A landscape with many valleys, sampled at points; each row gives a point and its height.
A ball rolls from a point to the lowest of its 2 nearest points, and stops where none of them is lower. Distance is the straight distance between rows; heights are no part of it.
J851 h=40.6: 116; 111; 85; 87; 114; 113; 106; 111; 88; 80; 112; 96; 114; 84; 106; 62; 111; 137; 108; 103; 109; 94; 85; 116; 94; 103; 80; 108; 121; 77; 78; 108; 97; 69; 130; 94
J557 h=24.3: 126; 70; 111; 112; 84; 128; 88; 104; 92; 131; 94; 131; 118; 96; 85; 112; 105; 101; 95; 112; 55; 112; 93; 137; 105; 105; 126; 121; 117; 91; 103; 117; 93; 126; 122; 125
J40 h=28.6: 95; 118; 70; 120; 98; 100; 91; 85; 97; 113; 110; 76; 90; 110; 82; 132; 100; 66; 101; 80; 96; 96; 112; 99; 101; 74; 93; 106; 125; 106; 102; 113; 93; 87; 85; 105
J945 h=13.3: 82; 73; 123; 88; 71; 89; 109; 68; 108; 89; 88; 109; 102; 111; 59; 116; 108; 111; 105; 107; 102; 90; 97; 107; 125; 89; 98; 102; 89; 77; 141; 99; 129; 142; 100; 135
J71 h=36.3: 80; 100; 88; 78; 88; 81; 116; 93; 117; 69; 105; 76; 114; 93; 100; 97; 94; 146; 87; 53; 106; 72; 122; 133; 93; 96; 108; 67; 78; 57; 95; 91; 129; 73; 78; 83
J42 h=50.2: 113; 116; 109; 111; 95; 136; 107; 140; 107; 97; 121; 121; 101; 114; 106; 84; 110; 91; 109; 148; 76; 104; 87; 98; 84; 133; 120; 118; 108; 123; 66; 107; 102; 91; 134; 106
J319 h=50.3: 94; 72; 117; 100; 98; 81; 123; 117; 92; 101; 111; 96; 99; 75; 99; 93; 115; 130; 90; 108; 83; 95; 92; 106; 115; 107; 135; 104; 86; 78; 116; 99; 123; 91; 97; 103
J430 h=56.1: 103; 104; 122; 92; 111; 120; 79; 115; 102; 124; 87; 130; 119; 140; 118; 86; 76; 142; 84; 93; 99; 101; 108; 86; 105; 111; 79; 83; 70; 133; 70; 86; 94; 113; 132; 95
J832 h=38.2: 88; 69; 137; 82; 83; 92; 118; 104; 123; 110; 101; 99; 75; 123; 76; 136; 70; 91; 122; 99; 123; 117; 120; 107; 106; 117; 155; 99; 102; 84; 132; 87; 72; 97; 76; 87
J936 h=39.0: 91; 113; 86; 74; 97; 95; 100; 86; 97; 60; 97; 106; 116; 77; 91; 69; 106; 132; 111; 82; 106; 93; 93; 125; 96; 109; 86; 84; 121; 59; 97; 95; 104; 77; 104; 88
J94 h=60.7: 86; 109; 76; 118; 104; 73; 104; 96; 98; 117; 117; 80; 98; 52; 106; 92; 125; 132; 117; 77; 67; 67; 99; 124; 118; 96; 82; 92; 113; 76; 121; 100; 132; 96; 92; 71
J599 h=47.5: 91; 87; 112; 96; 124; 122; 118; 118; 77; 84; 103; 100; 128; 85; 146; 76; 113; 164; 83; 97; 109; 90; 113; 102; 97; 83; 96; 81; 101; 97; 93; 87; 101; 97; 122; 110
J303 h=42.2: 103; 103; 111; 72; 99; 139; 104; 127; 97; 73; 107; 123; 133; 99; 96; 77; 98; 147; 104; 120; 119; 103; 105; 109; 86; 105; 95; 101; 125; 79; 75; 84; 92; 64; 135; 116
J106 h=62.1: 91; 122; 67; 127; 106; 75; 128; 109; 80; 99; 91; 71; 90; 75; 134; 108; 136; 71; 91; 82; 65; 55; 109; 107; 107; 92; 84; 98; 104; 111; 79; 110; 128; 119; 83; 112
J143 h=62.9: 92; 111; 67; 130; 118; 78; 132; 118; 75; 105; 104; 63; 95; 84; 123; 101; 113; 75; 87; 85; 90; 79; 107; 112; 103; 89; 107; 113; 115; 98; 70; 117; 90; 94; 89; 99
J608 h=2.5: 120; 98; 86; 123; 89; 112; 113; 95; 98; 104; 103; 97; 112; 78; 96; 92; 127; 103; 93; 114; 94; 92; 73; 98; 126; 72; 99; 137; 119; 87; 129; 115; 116; 115; 134; 134
J645 h=38.6: 107; 75; 118; 72; 90; 81; 121; 89; 89; 76; 91; 109; 94; 122; 62; 90; 117; 101; 87; 114; 115; 98; 83; 87; 96; 92; 135; 109; 80; 84; 97; 105; 110; 102; 106; 134
J22 h=44.0: 96; 145; 80; 107; 113; 92; 104; 108; 112; 89; 117; 80; 82; 92; 119; 78; 119; 120; 115; 129; 98; 56; 99; 92; 100; 118; 52; 96; 113; 116; 91; 96; 129; 86; 119; 84
J330 h=53.0: 121; 102; 85; 88; 102; 96; 97; 128; 99; 116; 115; 111; 88; 111; 71; 97; 102; 88; 94; 112; 88; 108; 97; 115; 67; 113; 131; 103; 117; 94; 78; 111; 96; 56; 109; 79
J600 h=10.3: 121; 95; 97; 119; 105; 110; 53; 80; 97; 128; 89; 115; 91; 98; 103; 85; 72; 82; 108; 104; 111; 115; 89; 80; 107; 121; 64; 100; 81; 135; 113; 113; 78; 135; 97; 75
J33 h=53.8: 76; 129; 105; 106; 97; 123; 117; 107; 108; 126; 135; 70; 67; 118; 104; 119; 105; 122; 111; 126; 98; 110; 109; 108; 86; 106; 94; 108; 119; 127; 102; 101; 80; 96; 120; 97
J412 h=26.0: 108; 66; 117; 106; 100; 110; 96; 108; 80; 98; 67; 124; 108; 63; 98; 99; 89; 77; 97; 95; 126; 136; 116; 108; 101; 93; 120; 108; 128; 76; 117; 108; 61; 85; 78; 96
J485 h=29.8: 110; 53; 109; 86; 99; 63; 98; 94; 88; 104; 68; 108; 110; 71; 101; 94; 101; 103; 89; 87; 94; 106; 95; 129; 88; 96; 137; 77; 89; 80; 116; 108; 111; 128; 73; 83
J369 h=8.8: 85; 85; 118; 89; 78; 92; 91; 72; 121; 79; 88; 99; 82; 105; 62; 111; 86; 87; 120; 104; 134; 105; 88; 84; 129; 102; 101; 103; 97; 85; 138; 87; 105; 122; 84; 109
J925 h=56.3: 97; 112; 105; 83; 98; 89; 149; 117; 94; 59; 117; 86; 69; 90; 87; 76; 111; 80; 117; 161; 96; 102; 68; 86; 76; 139; 119; 108; 115; 102; 95; 92; 100; 85; 100; 94
J763 h=40.3: 104; 66; 143; 74; 77; 110; 89; 100; 117; 118; 77; 117; 88; 125; 64; 134; 68; 103; 112; 121; 113; 141; 114; 115; 76; 110; 143; 87; 120; 89; 122; 98; 48; 88; 95; 104
J814 h=23.7: 104; 63; 113; 95; 91; 91; 91; 86; 88; 104; 67; 113; 102; 98; 73; 128; 88; 75; 106; 86; 111; 126; 110; 112; 106; 101; 127; 99; 116; 80; 118; 111; 75; 116; 80; 119
J821 h=35.5: 104; 105; 102; 77; 93; 103; 107; 101; 97; 87; 96; 100; 103; 146; 83; 103; 97; 97; 80; 84; 124; 107; 93; 88; 87; 81; 107; 110; 94; 82; 79; 111; 93; 70; 117; 117
J723 h=45.2: 77; 142; 94; 100; 104; 112; 105; 94; 116; 97; 122; 82; 84; 117; 113; 97; 125; 133; 106; 121; 70; 71; 109; 95; 97; 90; 58; 82; 107; 115; 98; 90; 128; 119; 101; 104
J845 h=32.5: 94; 108; 109; 83; 100; 78; 110; 126; 122; 116; 124; 88; 62; 135; 90; 96; 82; 75; 98; 98; 112; 106; 111; 89; 96; 127; 146; 103; 79; 114; 88; 87; 93; 69; 86; 67
J611 h=44.7: 83; 105; 105; 112; 103; 146; 114; 96; 95; 66; 101; 93; 103; 84; 132; 90; 99; 111; 119; 128; 134; 110; 101; 82; 106; 104; 97; 113; 129; 93; 111; 100; 72; 115; 121; 103
J465 h=28.2: 114; 73; 100; 111; 104; 84; 82; 84; 83; 138; 109; 90; 89; 126; 72; 138; 92; 81; 61; 100; 99; 127; 96; 98; 77; 61; 111; 92; 87; 110; 104; 117; 98; 77; 65; 113
J360 h=7.7: 77; 94; 91; 94; 97; 84; 124; 92; 101; 104; 112; 70; 75; 87; 103; 93; 83; 111; 115; 64; 95; 88; 111; 126; 89; 144; 129; 114; 80; 94; 99; 107; 75; 117; 96; 69
J588 h=23.6: 123; 72; 89; 115; 102; 91; 93; 93; 69; 144; 94; 94; 84; 114; 82; 122; 101; 100; 58; 89; 90; 102; 85; 119; 73; 64; 98; 112; 111; 101; 99; 138; 84; 110; 100; 121
J507 h=33.2: 87; 92; 80; 118; 91; 98; 103; 78; 89; 76; 89; 76; 127; 85; 94; 130; 109; 105; 101; 45; 116; 78; 115; 115; 131; 56; 89; 102; 111; 67; 109; 107; 123; 91; 86; 120
J617 h=20.8: 76; 108; 125; 103; 105; 108; 108; 94; 95; 132; 109; 86; 86; 126; 126; 118; 73; 125; 83; 91; 136; 111; 113; 79; 105; 81; 83; 91; 78; 110; 125; 95; 77; 99; 116; 94
J687 h=15.7: 93; 96; 98; 100; 120; 79; 131; 85; 70; 101; 86; 64; 101; 92; 121; 92; 112; 120; 67; 81; 127; 89; 97; 91; 104; 64; 83; 106; 82; 103; 108; 115; 102; 103; 101; 119
J714 h=16.6: 80; 69; 139; 83; 96; 88; 85; 83; 95; 98; 58; 112; 98; 108; 126; 104; 64; 81; 95; 88; 129; 110; 106; 70; 94; 124; 89; 82; 37; 128; 118; 94; 73; 144; 78; 98
J271 h=32.0: 104; 62; 87; 97; 117; 67; 78; 78; 87; 110; 65; 91; 114; 98; 74; 123; 104; 110; 89; 62; 103; 100; 102; 136; 82; 64; 106; 74; 97; 61; 112; 119; 122; 113; 63; 97
J36 h=53.4: 99; 98; 124; 108; 82; 135; 86; 117; 118; 77; 105; 127; 113; 92; 107; 69; 78; 130; 140; 109; 116; 102; 93; 99; 140; 141; 98; 119; 87; 96; 109; 79; 106; 119; 130; 82
J734 h=46.8: 99; 130; 64; 103; 98; 106; 108; 94; 108; 72; 105; 80; 113; 100; 87; 124; 128; 82; 99; 84; 98; 80; 105; 100; 117; 60; 83; 95; 147; 79; 97; 88; 147; 53; 77; 108
J281 h=46.3: 82; 120; 103; 95; 121; 118; 108; 101; 101; 108; 117; 92; 107; 99; 139; 89; 112; 160; 88; 115; 96; 84; 123; 112; 99; 77; 67; 71; 99; 115; 117; 86; 121; 126; 114; 103
J750 h=27.1: 115; 71; 109; 132; 103; 126; 86; 106; 87; 131; 95; 132; 124; 71; 110; 101; 95; 113; 110; 105; 44; 109; 99; 134; 109; 112; 96; 103; 115; 114; 102; 95; 104; 151; 119; 111
J815 h=25.2: 92; 145; 81; 90; 95; 87; 97; 85; 111; 89; 103; 77; 99; 120; 98; 132; 97; 67; 105; 67; 121; 77; 106; 83; 97; 80; 80; 106; 110; 100; 80; 101; 99; 67; 95; 102
J774 h=42.6: 106; 133; 86; 115; 114; 122; 90; 116; 124; 102; 123; 86; 103; 97; 129; 70; 109; 144; 113; 99; 98; 74; 83; 99; 134; 105; 45; 98; 119; 103; 95; 98; 112; 87; 150; 85
J137 h=19.9: 91; 98; 109; 95; 106; 110; 112; 109; 94; 92; 111; 105; 103; 77; 99; 88; 96; 100; 122; 125; 89; 114; 109; 114; 89; 135; 108; 103; 107; 106; 104; 96; 88; 115; 94; 76
J269 h=29.1: 94; 88; 116; 73; 104; 85; 77; 91; 112; 101; 85; 107; 117; 136; 112; 144; 86; 82; 57; 81; 122; 117; 124; 85; 72; 56; 80; 53; 60; 107; 101; 83; 123; 72; 56; 113
J474 h=60.2: 95; 98; 94; 107; 118; 95; 90; 112; 105; 113; 117; 105; 129; 69; 100; 76; 120; 134; 95; 89; 72; 90; 106; 117; 109; 89; 70; 85; 94; 96; 116; 87; 134; 99; 95; 73
J279 h=43.7: 110; 142; 58; 110; 130; 109; 90; 97; 106; 94; 96; 101; 106; 108; 122; 91; 105; 81; 114; 112; 108; 93; 81; 81; 89; 107; 52; 101; 127; 132; 67; 109; 80; 103; 111; 103
J849 h=18.2: 94; 85; 91; 103; 115; 83; 112; 77; 71; 116; 78; 65; 96; 97; 99; 117; 102; 110; 66; 73; 91; 84; 105; 128; 72; 64; 82; 92; 94; 106; 102; 133; 88; 125; 93; 125
J113 h=58.3: 116; 94; 111; 74; 91; 76; 101; 89; 112; 82; 105; 107; 77; 101; 38; 72; 114; 103; 110; 148; 88; 102; 61; 91; 84; 116; 101; 94; 89; 92; 133; 89; 134; 96; 89; 78
J847 h=15.3: 71; 100; 118; 90; 99; 93; 112; 90; 95; 106; 102; 88; 81; 111; 99; 107; 82; 110; 107; 96; 115; 105; 123; 99; 84; 112; 101; 103; 82; 107; 109; 96; 78; 122; 91; 89
J730 h=57.4: 120; 102; 106; 82; 101; 73; 108; 110; 109; 71; 108; 104; 81; 104; 71; 66; 103; 77; 117; 133; 87; 107; 69; 87; 90; 145; 125; 100; 87; 99; 95; 87; 109; 88; 92; 72
J524 h=34.7: 76; 102; 93; 85; 83; 92; 108; 81; 111; 73; 100; 94; 123; 106; 104; 114; 104; 134; 106; 46; 102; 74; 121; 110; 118; 65; 86; 77; 87; 64; 116; 85; 143; 94; 68; 108
J805 h=14.6: 89; 117; 98; 91; 89; 91; 104; 63; 116; 77; 92; 83; 77; 130; 77; 102; 91; 85; 109; 98; 142; 99; 80; 65; 112; 96; 73; 111; 95; 101; 118; 95; 97; 97; 109; 108
J891 h=43.4: 107; 104; 120; 101; 103; 147; 99; 128; 93; 74; 88; 127; 131; 72; 120; 73; 101; 108; 114; 120; 122; 116; 101; 93; 104; 101; 107; 97; 130; 90; 97; 83; 73; 78; 123; 113
J664 h=50.4: 98; 118; 96; 114; 70; 129; 110; 107; 131; 78; 113; 100; 90; 109; 107; 98; 111; 51; 136; 139; 89; 106; 73; 70; 122; 123; 117; 141; 110; 110; 102; 100; 107; 102; 127; 117
J573 h=54.7: 111; 95; 136; 102; 98; 135; 87; 122; 103; 123; 97; 135; 107; 116; 112; 70; 80; 124; 106; 112; 116; 106; 107; 93; 113; 124; 106; 104; 88; 108; 98; 86; 67; 105; 136; 83
J803 h=24.2: 98; 104; 112; 90; 136; 91; 79; 74; 95; 96; 65; 120; 137; 97; 142; 115; 84; 81; 76; 84; 118; 126; 120; 66; 90; 75; 46; 58; 59; 145; 92; 80; 88; 98; 68; 125
J839 h=52.3: 83; 99; 105; 122; 82; 140; 124; 101; 92; 119; 123; 76; 88; 103; 118; 103; 105; 126; 110; 89; 103; 101; 117; 114; 102; 98; 119; 124; 115; 100; 105; 104; 86; 99; 128; 114
J492 h=49.3: 100; 71; 118; 91; 109; 82; 118; 140; 95; 102; 100; 108; 111; 67; 130; 68; 99; 142; 82; 78; 101; 90; 104; 112; 118; 127; 144; 90; 61; 78; 106; 80; 122; 98; 95; 74
J865 h=51.2: 71; 75; 102; 123; 87; 111; 132; 102; 89; 91; 120; 75; 103; 79; 112; 111; 118; 127; 97; 98; 94; 90; 101; 117; 120; 86; 121; 116; 113; 76; 111; 103; 98; 105; 106; 120
J668 h=20.9: 90; 72; 124; 80; 118; 83; 86; 80; 92; 96; 59; 117; 113; 99; 146; 119; 64; 71; 76; 86; 134; 125; 118; 77; 83; 95; 78; 65; 45; 135; 102; 98; 62; 117; 65; 119
J971 h=23.9: 98; 115; 97; 105; 92; 128; 91; 106; 95; 101; 104; 112; 97; 99; 108; 96; 89; 111; 134; 98; 78; 94; 108; 119; 101; 149; 102; 118; 100; 115; 80; 106; 84; 144; 123; 81
J195 h=21.4: 100; 102; 96; 107; 134; 88; 82; 89; 87; 106; 104; 99; 103; 79; 119; 83; 95; 97; 97; 101; 113; 112; 99; 81; 104; 83; 63; 90; 107; 118; 114; 94; 94; 95; 83; 95
J179 h=17.6: 117; 119; 81; 111; 128; 84; 60; 95; 98; 138; 104; 104; 88; 82; 104; 78; 92; 94; 93; 95; 91; 103; 91; 100; 96; 99; 59; 95; 106; 125; 92; 114; 87; 104; 99; 63
J981 h=55.2: 93; 105; 113; 101; 95; 107; 134; 105; 102; 91; 114; 69; 54; 119; 81; 102; 113; 99; 104; 150; 101; 110; 81; 92; 84; 114; 104; 111; 119; 120; 113; 94; 98; 92; 102; 107
J563 h=31.4: 92; 89; 81; 137; 84; 107; 110; 103; 90; 100; 98; 86; 102; 105; 90; 133; 94; 87; 101; 55; 100; 100; 117; 107; 127; 74; 126; 114; 116; 68; 97; 111; 104; 71; 84; 104
J670 h=52.1: 103; 114; 111; 114; 85; 119; 112; 111; 117; 75; 115; 105; 89; 95; 107; 74; 93; 82; 140; 115; 108; 98; 87; 79; 132; 148; 118; 138; 85; 102; 96; 92; 100; 101; 118; 69
J532 h=17.4: 94; 95; 118; 94; 107; 90; 55; 65; 97; 131; 75; 102; 91; 100; 105; 104; 65; 94; 97; 95; 115; 119; 108; 77; 95; 111; 48; 78; 58; 131; 121; 103; 69; 139; 81; 84
J428 h=48.4: 104; 132; 81; 120; 115; 105; 112; 114; 105; 81; 110; 84; 99; 73; 101; 95; 133; 68; 127; 148; 74; 90; 69; 95; 83; 109; 75; 97; 149; 102; 102; 97; 124; 90; 104; 101
J979 h=32.1: 123; 114; 84; 86; 88; 103; 79; 114; 103; 89; 104; 123; 115; 117; 96; 86; 99; 100; 92; 71; 111; 88; 91; 89; 120; 92; 110; 123; 106; 83; 70; 110; 97; 71; 142; 108
J118 h=9.6: 94; 95; 94; 122; 94; 86; 121; 78; 85; 93; 93; 88; 112; 97; 107; 93; 125; 116; 81; 95; 102; 67; 86; 75; 129; 66; 98; 124; 89; 96; 111; 116; 114; 133; 115; 147
J690 h=47.6: 99; 129; 68; 99; 104; 75; 116; 104; 108; 84; 113; 87; 88; 96; 87; 106; 127; 64; 100; 115; 86; 86; 93; 98; 88; 92; 83; 94; 139; 80; 88; 93; 138; 62; 85; 103
J376 h=35.7: 82; 98; 126; 94; 79; 111; 119; 120; 118; 119; 142; 93; 72; 128; 81; 124; 81; 99; 118; 100; 106; 113; 122; 108; 105; 124; 150; 121; 97; 97; 108; 81; 78; 68; 91; 73
J14 h=41.6: 105; 134; 92; 88; 111; 111; 87; 90; 94; 65; 95; 100; 97; 125; 99; 74; 104; 104; 101; 121; 123; 82; 82; 74; 82; 109; 67; 106; 101; 123; 70; 109; 95; 108; 129; 105
J616 h=20.6: 97; 48; 128; 98; 85; 96; 88; 95; 88; 124; 71; 113; 102; 93; 73; 126; 90; 103; 95; 109; 82; 106; 105; 132; 97; 103; 132; 105; 98; 86; 111; 114; 76; 142; 104; 123
J134 h=39.1: 115; 93; 104; 89; 102; 107; 92; 78; 89; 79; 76; 109; 96; 130; 104; 83; 98; 90; 89; 129; 122; 107; 88; 74; 89; 94; 77; 112; 84; 126; 81; 111; 91; 123; 104; 127
J58 h=33.6: 119; 78; 115; 88; 91; 95; 68; 80; 108; 117; 96; 118; 93; 115; 62; 105; 90; 91; 91; 130; 85; 128; 102; 86; 85; 103; 102; 92; 80; 114; 105; 111; 99; 106; 100; 119
J91 h=21.0: 102; 95; 104; 105; 81; 108; 89; 97; 97; 108; 92; 111; 95; 96; 99; 90; 78; 95; 113; 67; 122; 108; 94; 100; 124; 110; 118; 136; 92; 91; 106; 108; 65; 106; 114; 101
J52 h=31.5: 98; 105; 90; 117; 104; 92; 96; 100; 101; 115; 110; 112; 99; 99; 87; 119; 108; 55; 99; 104; 75; 116; 117; 98; 106; 105; 109; 89; 104; 121; 94; 95; 114; 116; 78; 101
J946 h=33.4: 108; 79; 107; 114; 105; 89; 76; 97; 113; 122; 99; 133; 105; 95; 94; 130; 82; 59; 96; 81; 85; 124; 126; 90; 122; 94; 103; 78; 83; 121; 98; 89; 105; 98; 55; 92
J274 h=37.7: 83; 85; 97; 76; 97; 86; 112; 98; 98; 48; 90; 95; 111; 71; 100; 89; 93; 128; 110; 61; 129; 93; 101; 114; 105; 108; 117; 82; 98; 53; 113; 89; 108; 79; 75; 79
J309 h=45.7: 127; 130; 76; 102; 117; 91; 79; 109; 104; 96; 94; 116; 103; 99; 113; 78; 113; 51; 90; 127; 79; 89; 79; 82; 95; 128; 79; 103; 95; 139; 45; 112; 107; 103; 120; 109
J264 h=28.5: 109; 113; 91; 101; 91; 132; 65; 103; 95; 113; 99; 127; 129; 97; 100; 109; 78; 100; 116; 68; 72; 99; 112; 138; 90; 116; 106; 100; 122; 103; 73; 114; 62; 118; 116; 82
J110 h=20.7: 107; 142; 76; 87; 88; 78; 115; 92; 113; 80; 109; 73; 70; 135; 84; 106; 98; 90; 104; 84; 138; 74; 84; 62; 115; 91; 76; 117; 111; 96; 87; 101; 108; 53; 128; 99
J892 h=30.9: 97; 104; 108; 58; 99; 75; 75; 68; 108; 94; 96; 94; 92; 142; 94; 125; 98; 101; 64; 91; 137; 99; 94; 91; 67; 53; 74; 59; 77; 95; 116; 88; 136; 69; 68; 112
J741 h=31.0: 117; 61; 110; 95; 103; 68; 81; 79; 97; 116; 84; 106; 98; 104; 63; 120; 109; 84; 71; 123; 73; 117; 101; 103; 87; 75; 122; 77; 87; 105; 98; 113; 114; 108; 59; 127
J460 h=9.7: 104; 102; 73; 128; 94; 100; 131; 79; 87; 110; 123; 60; 70; 93; 94; 103; 131; 99; 104; 109; 92; 86; 68; 91; 108; 78; 100; 138; 119; 87; 118; 121; 101; 109; 128; 121
J635 h=32.6: 99; 88; 91; 79; 95; 62; 82; 66; 103; 109; 87; 96; 102; 126; 59; 112; 105; 107; 68; 84; 119; 98; 97; 109; 76; 54; 87; 68; 80; 81; 122; 102; 139; 98; 76; 107
J228 h=28.1: 112; 89; 107; 105; 71; 134; 75; 108; 99; 134; 98; 129; 114; 112; 94; 123; 91; 121; 106; 80; 80; 106; 109; 135; 105; 106; 118; 114; 119; 89; 91; 113; 58; 120; 134; 117
J551 h=17.0: 93; 54; 136; 90; 79; 78; 110; 93; 107; 108; 70; 116; 101; 106; 71; 123; 104; 116; 99; 124; 81; 100; 101; 108; 99; 102; 123; 83; 85; 74; 125; 95; 109; 156; 95; 131
J636 h=29.5: 102; 97; 83; 134; 102; 139; 80; 97; 93; 125; 80; 111; 139; 85; 135; 130; 94; 92; 106; 85; 65; 119; 113; 114; 100; 90; 89; 96; 137; 111; 103; 102; 83; 153; 113; 122
J928 h=51.6: 114; 114; 97; 83; 92; 113; 98; 120; 102; 85; 112; 116; 100; 114; 73; 106; 96; 66; 112; 132; 77; 111; 95; 110; 71; 135; 131; 112; 120; 107; 58; 99; 78; 84; 115; 90
J349 h=15.1: 91; 86; 90; 97; 85; 97; 117; 87; 79; 93; 85; 83; 94; 85; 111; 82; 82; 119; 96; 51; 112; 82; 105; 122; 115; 119; 104; 116; 81; 82; 99; 110; 74; 121; 117; 103
J675 h=27.9: 116; 84; 118; 87; 119; 66; 93; 110; 117; 135; 106; 97; 57; 112; 86; 87; 79; 87; 106; 111; 105; 117; 93; 93; 76; 141; 134; 88; 55; 131; 111; 92; 81; 100; 71; 59
J317 h=61.4: 76; 110; 77; 121; 107; 61; 123; 88; 99; 115; 103; 72; 84; 75; 117; 106; 126; 95; 106; 78; 57; 62; 112; 122; 119; 97; 91; 100; 96; 103; 109; 98; 137; 124; 62; 91
J462 h=23.3: 105; 92; 109; 96; 131; 84; 105; 110; 101; 118; 116; 90; 71; 82; 106; 74; 90; 90; 114; 129; 86; 116; 99; 114; 81; 144; 126; 106; 90; 125; 108; 104; 81; 114; 83; 52
J238 h=49.1: 99; 117; 81; 116; 98; 130; 116; 92; 115; 56; 106; 97; 111; 83; 102; 103; 123; 63; 125; 137; 87; 107; 78; 76; 100; 97; 97; 119; 140; 97; 108; 92; 119; 103; 110; 126
J554 h=48.8: 124; 109; 107; 126; 98; 158; 92; 122; 104; 106; 95; 141; 126; 96; 129; 88; 103; 64; 117; 140; 87; 129; 90; 84; 93; 117; 115; 120; 108; 125; 76; 110; 78; 116; 134; 114
J458 h=44.3: 86; 143; 76; 120; 94; 116; 79; 105; 121; 124; 123; 98; 97; 111; 114; 99; 92; 118; 115; 84; 100; 92; 107; 97; 131; 91; 72; 107; 100; 103; 101; 91; 110; 84; 121; 89
J390 h=47.4: 125; 133; 83; 114; 98; 128; 74; 123; 104; 96; 97; 148; 136; 102; 124; 87; 100; 54; 103; 115; 74; 104; 101; 93; 97; 118; 94; 105; 111; 139; 43; 103; 79; 93; 123; 102
J445 h=48.5: 90; 96; 112; 98; 122; 104; 118; 135; 89; 85; 101; 92; 115; 67; 155; 67; 104; 132; 85; 72; 125; 97; 118; 93; 118; 102; 112; 103; 92; 96; 95; 76; 104; 82; 93; 74
J753 h=45.8: 104; 136; 62; 113; 93; 109; 87; 101; 135; 100; 123; 95; 122; 99; 102; 116; 120; 104; 117; 89; 88; 79; 100; 88; 131; 76; 68; 106; 116; 86; 95; 89; 144; 80; 107; 94
J835 h=54.0: 101; 104; 111; 112; 107; 123; 102; 144; 103; 111; 125; 111; 99; 90; 96; 106; 108; 86; 105; 132; 81; 133; 109; 100; 96; 108; 133; 117; 129; 99; 92; 101; 107; 45; 96; 85
J587 h=59.6: 97; 115; 100; 81; 111; 79; 99; 116; 115; 90; 115; 95; 93; 100; 103; 81; 119; 123; 89; 119; 101; 90; 99; 102; 88; 91; 91; 74; 94; 93; 109; 83; 137; 85; 83; 74
J184 h=36.4: 110; 96; 128; 95; 87; 107; 102; 86; 102; 89; 96; 100; 91; 127; 77; 111; 112; 100; 85; 134; 111; 113; 96; 70; 97; 93; 111; 111; 72; 112; 96; 93; 102; 118; 107; 141
J916 h=27.2: 125; 121; 87; 122; 78; 121; 83; 106; 105; 117; 108; 122; 111; 109; 96; 87; 79; 85; 113; 58; 108; 86; 86; 96; 123; 105; 111; 132; 108; 93; 84; 113; 63; 73; 147; 81
J722 h=59.0: 102; 102; 106; 74; 99; 72; 119; 109; 124; 85; 119; 104; 77; 108; 68; 86; 120; 117; 95; 131; 95; 97; 84; 82; 88; 93; 114; 75; 87; 88; 149; 78; 149; 78; 68; 74
J315 h=26.9: 109; 106; 91; 79; 120; 66; 86; 86; 99; 93; 78; 117; 138; 109; 125; 126; 92; 68; 68; 75; 101; 111; 125; 78; 78; 76; 71; 50; 61; 130; 84; 88; 116; 95; 55; 116
J296 h=63.6: 104; 105; 79; 112; 122; 90; 107; 136; 80; 130; 117; 85; 98; 99; 131; 101; 97; 93; 79; 86; 87; 90; 111; 113; 94; 93; 116; 103; 105; 112; 64; 105; 99; 69; 94; 83
J622 h=27.8: 108; 71; 99; 107; 109; 83; 100; 116; 73; 96; 79; 108; 117; 53; 111; 99; 96; 73; 95; 78; 92; 117; 119; 127; 88; 103; 132; 97; 111; 92; 97; 108; 92; 107; 56; 83

For each start below, name the point where the ball stops.
J94: J774
J296: J184
J271: J369
J635: J714
J58: J608
J573: J774
J524: J369
J981: J774
J835: J184
J645: J360

Call two points neighbours if one is among the 2 nearest of the other. Go from one point of each pair to the other, from neighbour to neighbour, staying as low as possible. Name the highest point that can't be avoided.
J369 and J600: J635
J714 and J600: J532
J557 and J137: J264
